Each row is a point on a landscape with many valleys, with its height.
From any point a ball rolls to the lowest of the 2 points nearest to it. It stops when none of these is lower. Distance is the straight distance between rows; heights are no part of it.
lipu h=454: -222   81 -139   24  -88  145   -1  -93 -100  233   83   32  -21  111   63  134 -100  142 -115   16   18 -108  -73  -49  -52   64
Zov h=271:   20 -137   -8  -58   67  -91  204  113 -183 -127  -80   58  129  282  114  -11   53  165   22  -38   94  153  220  -61    1  135
Lon h=757:  144  297 -250  172  160  242  -66   89   93  533   51 -122 -286  -80 -254  142 -222 -129 -140   85  -63  -56 -152  -59  -96 -297
rogog h=624: -109  399  -60  390  197  182  103  171  -92  682  -50 -134  -86  166 -257  -74 -219 -100  -98  133 -108  259  182  -71 -306 -162
Fedi h=413: -272  -18 -127  -93 -205   55 -113 -177   44 -177  139   34    4  166   45   53  115  -25  134  -23   83 -136  -14   19  129   97
rel h=719:  111  421 -198  239  205  259 -125  163   84  681   68 -221 -215  -90 -249   77 -298 -151 -125   76 -118   38  -86  -54 -251 -314
Votu h=278:  109 -149  100  -47  -15   20  -29 -167   98 -178   54  -54  128   67   35   23   19  -16   50 -119  -30  -50    1   -2  -30  -49
nof h=397:  142 -165  183 -411 -238 -130 -136   16  248 -312   90   35  -69  110  127    5   49  -28  320  143  159 -116 -164  164  117  245
pud h=402:  -22  -91  172 -429 -263 -161 -165   27  251 -427  173  -36   38  210  155 -116  132  -96  399  108  193   -8   -4   38  119  286
kepa h=80:   74   68 -316   25   82   94 -163 -234  -44  -78   79 -231 -200  -80 -270  112  -75 -131  -99   49  -30   44  134 -160  -28 -194
beziv h=493:   21   74   21  149   -9  114  -12  159   -3  350    1  174 -209 -301  -75   11 -108   -1 -140  101 -109 -172 -296  169  116 -126
Vakur h=280:  144 -143  -92  -50  146  -24   14  -57 -122 -150  -75 -128 -124   49 -120    2  -13   31 -123   77   12   32  200 -123  -37   -6
Gufus h=407: -182  -77  -83 -215 -200  -59 -152 -186  102 -330  176  -77  -25  189   24  -17  145 -102  182   31   89 -100   79    8  127   99
fifu h=378:  251 -146  154 -154   28  -57  -59  -41  155  -26  -36   27  -24 -201   75  114  -75   60 -124   32  -70 -185 -169  185  -56  -22
kilu h=209:   71 -176   56 -171   79 -173  -78 -106    3 -277  -37 -252   19 -261  -15 -196   -8 -169  -34   56  -25  102  117 -195  -45  -57
nom h=626:  257  -47 -173 -195   35   60 -120  -97  225  113   49  -10 -273 -108  -77  264  -84  -37 -143   57  -40 -370  -99  152  -18  -54
Zonu h=666:   48  363  -85  375  206  184    5  154   14  700   11 -176 -139   42 -261    4 -266 -109 -132  103 -126  149   72  -72 -305 -297
beros h=190:   66  -91  -96 -188   41 -155 -206 -128   18 -338  -17 -310 -118 -270 -129 -100    2 -213  -43   57   -4   48   89 -187   -8 -140
Ruzuv h=349:   15  -18   22 -214 -271   44 -237 -152  125 -145   54  153 -178 -159  -64  180    7  -19   60   39   58 -319 -263  259   80   36
sido h=235:  -45  -49  258 -253 -130 -187  -52   -4   85 -428 -116  -81  275   29  202 -121  174  -61  260  -71  131  161   72  -98    3  217
fune h=233:  -45   12   54   23 -107  -22  126   75  -85 -184 -112  261  183  152  117  127  122  180  101 -149  113   24  -46   71  143   81
raz h=206: -131 -107  -99    1  106  -45  184 -142  -85 -197   57  -58  172  112   54 -195  145 -185  -18  -89  -81  220  171 -224   10  -18
Fiva h=403: -179  -66   47 -332 -280 -140 -190  -72  182 -456  163  -71   72  228   89  -87  202  -95  341   24  155  -62   56   10  134  176
kamov h=525:  -90 -105  195 -246 -202 -142   69   61  103 -179   48  220  109  -11  286  -46  117   33  226  -29  147    0 -277  102  150  218
vut h=530:  -35 -135  198 -329 -119 -125  101  170   91 -130   91  108  132  136  347  -96   59  111  233  -23  175   73 -150   73   93  272
Fudi h=216:  -79 -138  -69 -158   44   14   91 -138  -34 -298  127  -52  267  265   99 -215  156 -123  142 -138   21  137  265 -127  -69  132
zofib h=550:  -50  184   10  448   91    4   63  214  -77  622  -59  -64  -34   -5 -163  -15 -229   95 -188  107 -223   28  184  100 -180 -126
Fili h=265:  125  -63  159 -200 -168  -55   19  -13  126 -391   25   99  237  288  116   99  104    2  342 -147  154   46    5  125   73  114
menov h=167:  -16   -5   99 -103 -224   41  -23    8  -37 -155  -75  305   68   29   52  210   49  186   84  -71  141 -118 -188  207   90  102
Kul h=300: -227  112   86  257   16 -104  119   36 -106  -84 -167  115  246 -138   83  -57  156   34  -30 -167  -82  103   33   -6  101  -13
kug h=229:   66 -149  245 -269  -47 -213  -32   -3   96 -437  -97 -191  170   11  113 -182  124 -189  196   26   60  185  159 -206  -35  172
Gide h=144:   99   20 -222  -94   59  -68 -204 -217   26 -195   43 -230 -197 -208 -242   77  -85 -140  -90   33  -35    2   61 -135   31 -193
Zomi h=449:  433 -202  223 -354   49  -81  -63   92  260 -204   -2  -69   -2  119  119   47  -47   59  162  137   99  -60  -15  130  -39  172
sazuz h=390: -127   21  -56  239   81  200   82   57 -169  174  -12   37  120  217  -21  -76   23  113  -30 -131   -5   14  211  -19  -89   61
lus h=485:  -37  -89  225  -38 -132 -180  103  176  -13  109  -36  310   31 -136  224   21   -4  222  -32   17    9  -55 -254  247   65  117
tup h=821:  249  127 -320  122  181  172  -38  -24   65  234  113 -147 -286  -91 -254  125 -138 -194 -135   46  -87  -44  -60  -72   -9 -296
likem h=364: -200  204 -171  310  114  291  116  -17 -150  179  -25   32  132  334  -93  -39   69   14   40 -143   18   79  260 -102 -108   55
rabun h=488: -148  107   68  398   66  -27   84  195 -124  415  -56   24   46  -54  -44  -62 -109  147 -153   28 -159   23  156  117  -57  -56
Niz h=282:  225 -147   43 -217 -132  -48   -4  -52   91 -287    4   78   32  301    8  217    8   78  191  -46  166  -63    9  117   66   56
dedel h=426:  439 -199  142 -260  101  -45  -38   59  220  -23  -31   13  -84   -2   81  154  -61   87  -44   64   17 -190  -76  203  -72   85
vuvuf h=253:   -3   25   35  -17 -221  112  -87  -53   10  -59  -70  258  -65  -49  -46  195   -7  130   -4  -24   92 -229 -203  192   77   19
Dif h=262:   20  -75   49  -94  -54 -136  196  142 -110 -150  -94  180   81  225  165   68  116  193   77  -35  129  109   -1    8  139  130
Kagob h=187: -187   36  129   -1 -122 -156  -60  -26  -75 -173 -111   72   18 -382  104  -61  148  -28   -9  -33   38   46 -194  -82  163    1
Pid h=427: -197  118  -10  293   28  -81  100  107 -108  229  -38   62  -75 -282   15 -102    4   -5 -108   68  -87   73 -153  -31  162 -104
tovub h=105:   39   36 -216  192  199  191   92  -93 -235  119  -39  -71  -71  229 -254  -32  -79  -20 -131  -21  -74  143  327 -174 -221  -50
Tad h=189: -178   -9 -126   89   51   40  102 -152  -40  -89   95  -61  107   24   30 -141  127 -161   23  -89  -62   79   30 -176   86  -67
damas h=29: -120  191 -150  279   64  251   16  -17  -49  229   41  -58  -75    2 -138  -24  -55 -109  -38  -20  -82   39  -72  -91   57 -185
ruri h=219:   29 -142   85  190  172 -140  148  -15 -157  -76  -99  -65  194   24  -30 -160   31   44 -103 -103 -154  213  285  -59 -115  -41
led h=239:  -10   54  -74   16   -8  -78 -155  -21   -6   17   16  -14 -204 -463  -55   -8  -32  -63 -111   79  -30  -35 -220  -47  157 -148
nafi h=423: -233  -30  -93 -115 -129   27   -9 -134  -49  -49  106   43   51  120  147   53    4   93   -4  -10   70  -73  -52  -32   36  142
sovos h=404:  101   -6  -76  112  103  132 -118    2  -20  170  -30  -70 -124 -141 -136   50 -112   57 -194   40  -41 -138   10   33  -69  -96
gono h=648:   79  209 -107  241   66  192    5  183   53  522  -14   75 -298 -126 -164  118 -157   -1 -172  124 -108 -195 -173   67   -3 -155
boku h=367: -102   83   34  134   -6  -13  -14   70  -56  217   -7   95 -174 -367    0  -30  -44   11 -137   92  -52  -61 -254   44  151  -99
sira h=385:   86  -94  116 -305 -268  -68 -159  -69  219 -232  102  119  -94  -18   45  116   62  -49  174   56  104 -212 -246  212  134  120
Sefit h=362: -265  191   38  333   25    6   74   46 -100  132  -60   88  100 -228   22  -85   74  -16  -63 -123 -104   92  -71   -9  139 -110
tumo h=462:  380 -209  290 -240   72 -186   20  190  134 -271 -164  -81   33   16  140  -66    0   39   99  121   91   84   43   35  -15  158
batiz h=258: -169   58   38  308  119 -155  213   42 -153  -11 -132   40  253  -38   47 -113  137   58 -105 -135 -161  210  220  -45  -18  -28
malak h=492:  221   72  -20  236  197   38  -85  111  -17  292 -114  -43 -121 -255 -196   97 -147   99 -243    4 -124 -125   28  109 -119 -204
gan h=332:  162  -81  -90   26   95   -4    0  -11  -90   55  -89  -37 -160   11  -82  108  -79  133 -156  103  -17  -88   53   -4    0  -24
Tuke h=154:   24   95 -310  108  162  200  -48 -217 -127   33   74 -176 -116  122 -299    5 -108  -89  -90    8  -44  102  221 -186 -149 -140
zeko h=310: -241  415 -134  417  141  311   74    7  -68  414  -38  -46  102  219 -133  -18  -14  -75   13  -67  -19  136  111  -99 -142  -80
rumag h=220: -149  -61  -11 -198   34  -49   73  -51   -6 -305   51   15  413  231  251 -148  206    0  152 -225   65  153  278  -92  -99  218
Nud h=165:  109  -61  -80  271  244  -13  182  -14 -207  108  -63  -79    8   90 -201  -96  -45   17 -154  -15 -179  175  299 -107 -176  -93
gizo h=569:  104  -17 -150  -95 -119   99   17  -38  111  267   76  166 -232   19   28  256 -101   32 -136   96  -58 -317 -254  124    3  -26
kis h=443:   91 -117  195 -128  -72 -198   54   42   44  110  -62  175  -30 -188  189  101  -79  175 -125   85  -22 -121 -218  205   -9   78
dasa h=512: -143  -70  221 -134 -199 -122  122  161   12   27   33  358  141  -84  308  -36   56  205  108 -120   59  -56 -314  273   81  256
Kufo h=533:   -5 -192  123 -328  -22  -81   46  141   26 -215   90   15  159  229  251 -183   48  105  200    0  195  104   90   18   17  292
nabo h=222:   46 -185  145 -230   51 -198    3  -41  -13 -378 -115 -219   55 -106   18 -259   98 -213   30   55   22  201  181 -255  -59   53
fot h=256:   65 -169  -29  -66   87    8   65    6 -181 -150  -58  -26   14  202   -6  -68   38   85  -21   15   66   82  238 -106  -37  108
tidof h=125: -174   34  -10   56  -31 -101 -109  -55  -91 -147  -47  -80  -34 -393  -23  -96   46  -84  -65  -20    1   95  -80 -150  106 -122
Bugus h=436:  -70  -47   57  224   55  -11  121  137 -124  260  -23   56   97   -1   61  -75  -17  157 -122  -27 -105  -44   58   82  -25    0
Nam h=142: -132   50 -154  182  109  125   46  -84  -73   98  106  -99  -40  -44  -66 -129    8 -155  -38   -7  -78   66   -9 -149   69 -173
mugom h=316:  167 -142  109 -133   -5  -35 -155 -132  121 -215    5 -117  -48 -140  -38   52    2  -29    0   24   -8 -123  -42   29   11  -67
Palif h=249:    4  -94  142  -75 -100  -98   18 -101   80 -366  -45   12  230   58  103   -3  182  -56  170 -151   66   64   32   -5   40   27
zoz h=504:  -73   17  -74   48  -98  106   68   -4   -8  343   87  139  -64   23   78  164 -111  116 -140    7  -66 -188 -228   63  -35   -4
sikik h=192: -173  337  -85  313   57  301  -36   23  -30  429   18  -28  -68   44 -172   53  -85  -39  -23  -14  -41   31  -73  -64  -97 -157

Where does a ball stop that starts at each point below?
Pid => tovub
sido => kepa
malak => fot
Gufus => menov
gizo => menov
Zonu => damas
sira => menov
rumag => damas
